The views of a scene show one set of named points, each view turned or mirrored, shifted and resized as a whole, with a little noise and some points left out.
In the rows, zero is written as 128.

Scene 1
View 1
Z_818: [127 135 155 111 127 136 143  95 143 125 133 114 115 113 124]
Z_440: [146 165 203 149 131 130 107 130 131 142 116 128 125  95 103]
Z_21: [139 120 182 123 138 133 138 132 138 123 116 121 128  99 108]
Z_901: [136 137 169 123 114 128 148 114 153 128 117 113 122 110 149]
Z_575: [138 144 184 132 135 132 122 122 132 130 123 123 124 103 100]
Z_525: [130 156 161 120 121 133 129  92 138 135 136 117 110 114 122]
Z_175: [133 167 167 126 104 122 136  98 149 138 125 114 110 112 156]
Z_635: [134 133 165 117 125 133 144 113 147 122 122 114 121 108 129]
Z_491: [132 135 161 115 127 133 143 104 143 124 127 114 118 113 128]
Z_584: [152 155 214 154 129 124 117 150 137 138 102 128 130  90 115]
Z_825: [138 116 187 123 151 141 133 134 131 120 120 123 133 101  87]
Z_213: [133 153 160 121 117 129 139  98 145 132 132 114 114 113 139]
View 2
Z_901: [129 124 121 139 145 128 126 135 146 116 138 120 131 150 138]
Z_491: [127 119 115 132 142 125 142 140 142 121 130 122 134 144 139]
Z_584: [136 123 143 159 148 116 126 138 137  92 131 153 109 130 113]
Z_21: [127 119 119 148 135 129 143 136 128 103 128 137 124 136 126]
Z_525: [131 120 124 125 154 123 148 148 153 124 126 124 132 136 137]
Z_635: [128 121 117 137 142 128 138 139 141 118 133 124 130 144 136]
Z_175: [134 125 132 127 160 122 127 143 161 124 137 118 132 145 140]
Z_440: [137 120 143 145 153 116 141 145 142  99 124 152 114 124 117]
Z_575: [132 117 126 141 145 121 148 143 134 107 123 143 122 129 124]
Z_213: [131 121 123 128 152 124 137 143 154 123 132 121 133 143 139]
View 3
Z_21: [120 141 117 125  99 109 105 122 115 125 172 111 133 119 126]
Z_818: [132 126 137 105 108 146 122 131  92 118 148 103 137 123 124]
Z_491: [130 128 133 110 110 144 119 128 100 125 149 103 134 122 124]
Z_825: [106 135 119 117  87 101 109 111 101 108 169 114 130 110 122]
Z_901: [135 135 130 121 125 144 116 128 115 139 146 100 135 122 125]
Z_175: [157 138 135 111 123 155 114 150 114 141 153 104 139 140 134]
Z_575: [127 139 122 114  89 111 107 131 105 118 175 113 135 126 128]
Z_213: [144 132 135 108 114 150 118 141 103 129 149 105 140 134 129]
Z_525: [144 132 137 101 104 146 118 146  97 121 159 110 137 137 131]
Z_440: [136 149 113 111  80  97 100 142 109 115 193 124 137 136 130]
Z_584: [131 157 107 133 100  93  93 132 135 139 188 115 134 130 127]
View 4
Z_584: [159  98 146 138 108 127 113 108  77  99 134 120 143 128 145]
Z_213: [147 131 140 152 116 129 153 144 145 101 100 119 112 123 124]
Z_635: [134 123 133 146 116 125 153 143 133 102 112 132 114 120 139]
Z_818: [132 130 122 151 112 122 164 148 147  97 109 125 109 120 135]
Z_575: [147 111 117 147 100 116 144 121 113  93 130 116 126 132 143]
Z_440: [165 106 128 149 100 119 124 104  97  92 129 107 140 138 136]
Z_825: [124  99 102 143  99 110 153 126 106  96 144 134 129 123 158]
Z_21: [129 104 119 140 108 121 147 130 108 100 136 136 125 118 153]
Z_175: [157 137 158 151 124 134 141 141 140 102  91 116 112 125 114]
Z_525: [151 132 130 156 107 123 155 136 147  96 104 110 112 130 123]
View 5
Z_584: [100 161 107  94 137 116 199 112  75 134 166 189 132  96 145]
Z_21: [105 146 134  93 137 132 181 118  94 106 141 151 105  97 120]
Z_818: [130 143 132  85 148 140 188  94 102 142 131 125 114 136 103]
Z_635: [124 138 132 100 139 135 178 108 111 131 142 128 112 124 104]
Z_825: [ 96 149 142  81 139 133 183 115  83  91 131 155  96  88 122]
Z_213: [134 139 128  94 147 139 183 100 112 153 141 121 119 142 100]
Z_491: [128 138 132  95 142 136 178 107 112 130 136 121 107 125 100]
Z_525: [134 144 131  81 152 139 190  88  97 148 129 122 117 142  99]
Z_901: [129 135 124 109 136 133 174 118 117 145 154 130 119 128 105]
Z_575: [111 153 130  80 145 132 194  96  81 122 136 153 111 107 123]
Z_175: [138 144 109 100 143 128 194  93 106 181 161 139 142 153 113]
View 6
Z_21: [110 116 138 124 138 126 124 122 134 140 125 131 117 130 143]
Z_491: [124 131 133 128 142 136 120 108 134 126 110 114 122 122 146]
Z_175: [132 137 134 139 154 146  98 107 136 129 121  97 122 122 160]
Z_525: [134 136 140 126 149 143 111 100 138 136 108 107 129 122 150]
Z_901: [119 127 129 138 146 134 110 115 134 122 123 108 116 122 154]
Z_584: [115 106 145 128 149 130  99 130 135 166 149 130 118 141 153]
Z_575: [128 124 147 116 144 138 117 108 138 154 111 125 128 132 144]
Z_825: [109 111 140 115 135 124 133 118 136 149 119 140 121 134 137]
Z_213: [129 134 136 133 149 140 108 105 136 129 112 105 124 121 154]
Z_635: [118 127 133 131 142 133 117 112 133 127 115 115 119 123 150]
Z_440: [125 114 149 122 151 137 102 118 138 169 135 127 126 138 152]
Z_818: [124 133 135 128 141 137 123 105 135 126 104 112 123 122 145]

Which points are out of place in each view (at most two, in the order of its rows)? Write - if all are in place.
view 1 | -
view 2 | -
view 3 | Z_21, Z_440
view 4 | -
view 5 | Z_818, Z_175
view 6 | Z_575
